A landscape with many valleys, sampled at points; each row gives a point and its height.
A ball rolls from a point to the lowest of its 2 nearest points, and stops where none of them is lower. Distance is the straight distance between rows; heights are no part of it.
nabe: [-18  72  79   2 -21 -42  -5 -30 -29  10 -40 -15 -21 -16 -10  17  -4 -26
 -32  40]  h=1.79
Gorez: [ 34   8 -51  -2   0  14  16  -1  40  -2  -2 -10 -11  -9  22   9   5 -14
  40 -48]  h=2.95
pag: [ 38  -4 -26   6   6  18 -14 -15  21  15 -51  -3 -51 -13 -16   8  -4 -17
 -14  -8]  h=2.59
Pinib: [-15  67 -17 -50 -20 -25  50   3   0   0 -31 -15 -24  19   1 -45 -23 -30
  18   4]  h=5.73
Bukon: [-28  -1 -31 -30 -11  12  20  75  51 -18  13 -45  40  13  62  -5 -21  18
  14 -28]  h=5.07
tabon: [-27 -13  74  15 -32  -3 -16 -25 -39  40   0   7  13   6 -21  19 -11 -11
 -15  17]  h=5.78
kito: [  9  11 -20 -19  36  12   6   7  -3 -19 -33  21 -40   3 -23 -30  -1   6
 -14  14]  h=7.08
pavar: [-21 -54  37   5  -1  27 -33 -12 -37  10   5  27  -5 -10 -20  28  12  12
   0  16]  h=7.20
lepip: [ 11  -4  42   5   4  15 -24 -10   8  -7 -61  -3 -55 -28 -20  22  11 -10
  -9  38]  h=1.46
zokig: [ 22 -32  24  11  12  15 -50  -2  12  12 -60   0 -39 -21  -7  27   3   6
 -29  49]  h=1.77
Belep: [  5  37  10  -6   2 -18  18 -24 -22 -15 -25 -11 -14 -22 -16   8  -8 -13
 -30   2]  h=1.51
nubap: [ -4 -32  11  45  26  11 -61  -8  -1 -18 -40 -18 -36 -30   0  46 -11  19
 -41  41]  h=2.22
nosu: [-25 -21 -26 -45  -5  34  12  67  25 -17  -8  14 -20  21  35 -31   1   3
  40  19]  h=1.87
numu: [ 12   4  -2  23   7  -5   8 -11 -14  18  -7   4  31  -8 -21   5 -12   9
 -44 -40]  h=4.68
sigat: [-22 -19 -22  32  53  11 -10  22  10 -55  40  13  14  12 -15 -21   1  21
  -1 -14]  h=7.47
bop: [  7 -52 -11  13  29  15 -32  -2 -11   9  38  29  22   7 -11   7  21  32
 -11 -12]  h=4.56
Nel: [ -7  -1 -41 -12  19  13  31  35  18 -46   3  10  -4  11  -2 -22  -5   9
  10  -4]  h=6.22
meb: [ 15 -20  45  -2 -25  23 -32 -18  10  38  12   9 -16 -12   9  14  39 -25
  41  46]  h=6.56
roru: [-25 -17 -13  -2  29  30  -5  42  12 -77   2  14 -51  -6  10 -20   6   0
  24  40]  h=1.98
sofar: [-10  52  40  28 -41 -30  17 -52 -29  20  11 -14   1 -16  -5  -3 -17 -34
   6  18]  h=2.57
gesik: [-17   5   8  -4  31  -5  23   4 -28 -35  -3  25  10   7 -20 -12  -2  25
 -36  -6]  h=4.35
Zavi: [  9  30  25   1   2 -20  -6 -25  -8  -3 -56 -23 -39 -41 -18  37  -6 -11
 -49  18]  h=0.93
daro: [ -4 -45  34 -17 -17  26 -32 -15 -17  28  19  29 -10 -11  -3  25  39  -5
  31  32]  h=6.84
tabog: [-20  -5   1 -47   7  23  13  42   4 -32 -26  12 -26   8   4 -26  18  -6
  36  33]  h=2.71
buf: [-25  13  11  -4 -11 -13  34   2 -28 -40  24   7  17 -16  -5  30  -1   1
 -11 -22]  h=3.34
zise: [ 49   0 -28  -1   5   3 -49 -14  33  46 -68 -27 -54 -16   5  13   3  -9
 -23  13]  h=2.87
Zavep: [ 47 -37 -22 -30  19   0 -49 -10   3  62   4  22 -36   7 -12 -19  33  16
 -14  17]  h=5.62
ner: [ -3  48 -29 -47   8 -28  48  31  -6 -26 -37   1 -30   7   5 -29  -1  -5
   5  -1]  h=6.19
zuzu: [-11 -38 -30  22  31  35  -6  33  31 -61  38  -5  22 -13  33  17  18  28
  38 -20]  h=8.57
Filiz: [-31  19  38  17 -51 -14  18 -15 -23  27  31   3  34  12 -11 -19 -22 -27
  30  15]  h=6.55
Guda: [-32   7  12 -48 -24 -12  41  37  -8 -19  -4   1  21  19   6 -30   5  -2
  24   7]  h=3.61
Pited: [-12 -33   5 -19 -36  -1  19  18  -2  27  42   9  49  38   6 -35  -2  -3
  53   7]  h=5.69
bog: [  8 -12 -53   9  40  21   0  33  21 -28  23  15   5  16  -7 -15   9  27
  11 -37]  h=6.90
Ref: [-22  51  55 -17 -29 -31  35  -6 -19  12 -12  14   4  14 -18 -35   3 -33
  16  44]  h=2.30
Latuk: [ 60 -20 -34  27   7 -20 -67 -37  22  52 -28 -45  -3 -18  41  45  -6  18
 -41  -9]  h=3.39
rapat: [ -2 -50  -4 -23   3  11   7  19   0  -5  25  35  29  24  -3 -20  12   2
  10  -6]  h=4.46
ripam: [-14   9  15  33  38 -15  -3  -6 -38  -8  10  -7  40   2 -11  23 -18  35
 -81 -64]  h=4.69
depi: [  7  43  52   9 -30 -17   2 -51 -13  26 -23 -17 -15 -16 -10  11 -17 -32
 -16  23]  h=2.09
tised: [ 29  13  -5  12  -5 -11   1 -35   5  41  -1  -4  22  -9 -10  -8   6 -17
 -19 -26]  h=4.26
zuloz: [-35 -16 -38  24  41  20   5  44  38 -77  35   1  11  11  14 -14 -10  27
  17 -12]  h=8.01
simo: [-20  33  -2   2 -52 -21  49   0  12 -10   9 -21  28  -2  29 -11 -25 -26
  43 -11]  h=3.47
Mul: [-27   3  -6 -29   7  16  21  41   5 -73 -14  -1 -26  -6  13 -13   5   4
  14  38]  h=2.93
Kamo: [ 26  23 -63 -14 -27  11  14   9  48  23   1 -31 -21   8  34  -2  -5 -23
  66 -39]  h=3.66
kepo: [-12  31  19 -26 -23  -2  38   5 -16  -9 -16   6  -4   4 -17 -28  -1 -21
  11  13]  h=2.88
gegu: [ 40 -32  12 -35  -5 -23 -53 -34  17  81  17  14 -13   7   3   4  21  13
 -15  33]  h=5.93
Mup: [-31  19  78  25 -50 -20 -10 -44 -39  47  11   6  16  11 -16  -4 -15 -17
  30  31]  h=6.09
sug: [ 32 -20  28 -14 -25  -5 -44 -27  15  68   0  19 -20   6  -4  -6  30  -4
  26  60]  h=6.25
Ras: [ 14  32  40  -8  -6  -1   0 -22  13   4 -55 -15 -56 -25 -20  26   6 -38
 -11  30]  h=1.21
kop: [-25 -25   5   8  36  22   3  26 -30 -61  36  30  10  21 -16 -15   0  21
 -11  20]  h=8.04
puv: [ 15 -39 -27  35  62  12 -42   8  12  -4  46  28  15  12 -11  -7   8  37
 -31 -20]  h=3.95
Tugol: [ -3  37 -45 -23  36  -6  22  25  -2 -42 -35   4 -52   3 -13 -36  -2  -5
 -22  -2]  h=6.65
gikeb: [ 46  -1 -32  33   1  -6 -13 -27  24  59   5 -14  13  -9  10  14   7 -11
 -20 -42]  h=3.92
fop: [-18  28  16  12  20 -27  18 -23 -48   8  16 -19  40  -3  -5  20 -13   3
 -61 -71]  h=4.33
lano: [-28 -24 -33 -29 -39   7  15  65  49  13  17 -35  47  28  53 -15 -16  -1
  38  -3]  h=4.71
zomav: [ -6 -41  30  12  21   5 -54  -1 -25   6 -27  16 -18   5 -26  -2  -3  24
 -42  35]  h=7.76
vaden: [-16   1 -40 -30   1   9  31  54  42 -39   3 -13  10  17  39 -14 -22   5
  24 -14]  h=5.52
tigam: [-24   8  23   0 -54 -16  20   3   3  16  45   2  61  29  12 -50 -27  -9
  48  13]  h=6.31
Kopo: [ 57 -18 -38  21  13 -24 -53 -25  28  32 -63 -32 -23 -19  33  25 -13   9
 -32   8]  h=3.14
det: [-11  43  28   9 -12 -31  24 -36 -60   2  17 -14  41  -6  -9  20   0  -5
 -36 -38]  h=3.84
vuna: [ 15 -26 -15 -21 -14   1   3  13   6  32  38  23  34  35  -5 -33  15   5
  31 -17]  h=5.08
vugud: [-43   5 -12 -10  33   4  22  26 -20 -82  17  10   5  16   1 -34  10  26
 -12  28]  h=8.63
Nonuz: [ 18 -18 -46  39  25  29  -5  10  41 -46  19  -1   0 -30  23  35  13  15
  41 -28]  h=9.00
Malim: [-22  51  45   9 -36 -33  32 -41 -48  11  13 -11  14  -9  -8  25 -16 -19
 -26  -3]  h=3.20
kevom: [ 43 -21 -62  24  62  16 -46   0  35   4  38  15   3  -1   0  11  17  35
  -7 -26]  h=3.36
Bep: [ 19   7 -21  35  -1  17  18 -18   4  -3  16 -17  19 -27   2  40  -2  -4
  -1 -54]  h=2.37
demob: [ 70   0 -30  24  -3 -21 -37 -45  32  63   3 -33   3 -13  28  36   6   5
 -21 -19]  h=3.65
buvop: [-23  26  16  -5 -31 -14  44 -10 -10 -18  14  -4  33  -8   0  13 -13 -17
  26 -14]  h=4.27
guvuz: [-18  55  88  -5 -16 -38   9 -23 -35  20 -19   8  -9   7 -28  -1  13 -28
  -6  35]  h=1.99
Meti: [-34  -6   3 -36 -35   1  34  43  14   1  10 -17  49  29  30 -24 -21  -5
  34   4]  h=4.22
Dasu: [-15 -30  46  12 -21 -14 -38 -22 -48  48 -11 -11  30  15 -16  19 -23  16
 -38  -2]  h=5.48
Karu: [ 28 -50 -24 -21  26   2 -44  -5  10  24  31  24   1   4  -2   3  31  33
 -12  13]  h=5.16
dat: [ -4  -4  11 -21  -6  -2  21   0 -19 -12  -6  23   6  13 -25 -24  -1   6
 -11  -8]  h=3.60
Gedaf: [-22  -9  26  16  -3  -8 -10 -15 -44  20   0  -6  17  -5 -10  34 -19  14
 -50 -27]  h=5.12
Dufig: [  1  43  -8  22 -29 -10  41  -1  23  -2  21 -28  36  -5  29  11 -18 -22
  45 -53]  h=2.51
zudes: [ -1 -26  -8   7  23   4 -20   9   3  -5 -27  11 -24   5 -29 -14   5   8
 -37  23]  h=7.49
Lison: [-11  70 -17 -15 -38 -23  44 -10  11  15 -16 -24 -15  12  17 -50 -23 -46
  46   0]  h=5.27
Mivi: [-15 -41  12 -24  -3  23   4  30 -19   1   3  28   7  25 -13 -18  16  11
  23  28]  h=4.45
nube: [  5 -49   2 -21  13  32 -18  22   8  -5   3  38 -13   2   3 -22  32   3
  27  38]  h=3.75
pil: [ 32  -5 -48  16   5  15   4  -2  27  13  25  -7  11 -20   1  23  13   5
  25 -43]  h=2.26
fezet: [-14  15  10  18  -1   0  16 -11 -35 -48   0  -4 -17 -25 -21  35  -4   4
 -26  -4]  h=2.42
pesof: [-13   6   7  22  42 -16  -3  -1 -41 -33   9   4  20  10 -26  -2  -4  33
 -81 -18]  h=5.13
munes: [-16 -37   6  -2  20  42  -9  26   8 -55  13  30 -18   6  12  -7  24  12
  19  34]  h=2.90
Guti: [ 11  41 -35  -3 -49   0  27 -14  36  28  -9 -24 -21   8  26 -26 -26 -40
  61 -13]  h=4.54
Teg: [ 57 -16 -53  22  31   8 -29 -16  40  27  36  -1  -3 -16  18  36  21  22
  19 -42]  h=2.85
zor: [-28 -37  22  15  15  10 -32   1 -34 -18   3  17 -13  -6 -27  26  -6  26
 -32  11]  h=7.52
duvus: [ 13  16  -3  44 -12  -4  27 -19  13  11  36 -18  40 -17   7  33  -9 -14
  32 -62]  h=1.68
Fidop: [ 30  18 -21  -5   3  -3  25 -11  10   5 -30 -12 -26 -13 -14  -3 -10 -24
 -24 -23]  h=2.17

Call two points neighbours if one is among the 2 nearest of the other. Go from one point of each pair to the other, from neighbour to neighbour, staying as low as possible. Name the highest point that can't be avoided.
nabe and nosu: vaden
roru and nosu: Mul
nabe and Zavi: Filiz
duvus and Zavi: buvop
pil and duvus: Bep

For each start below, name the point where the ball stops.
zomav: pil
Pited: roru
sug: pil
ripam: nabe
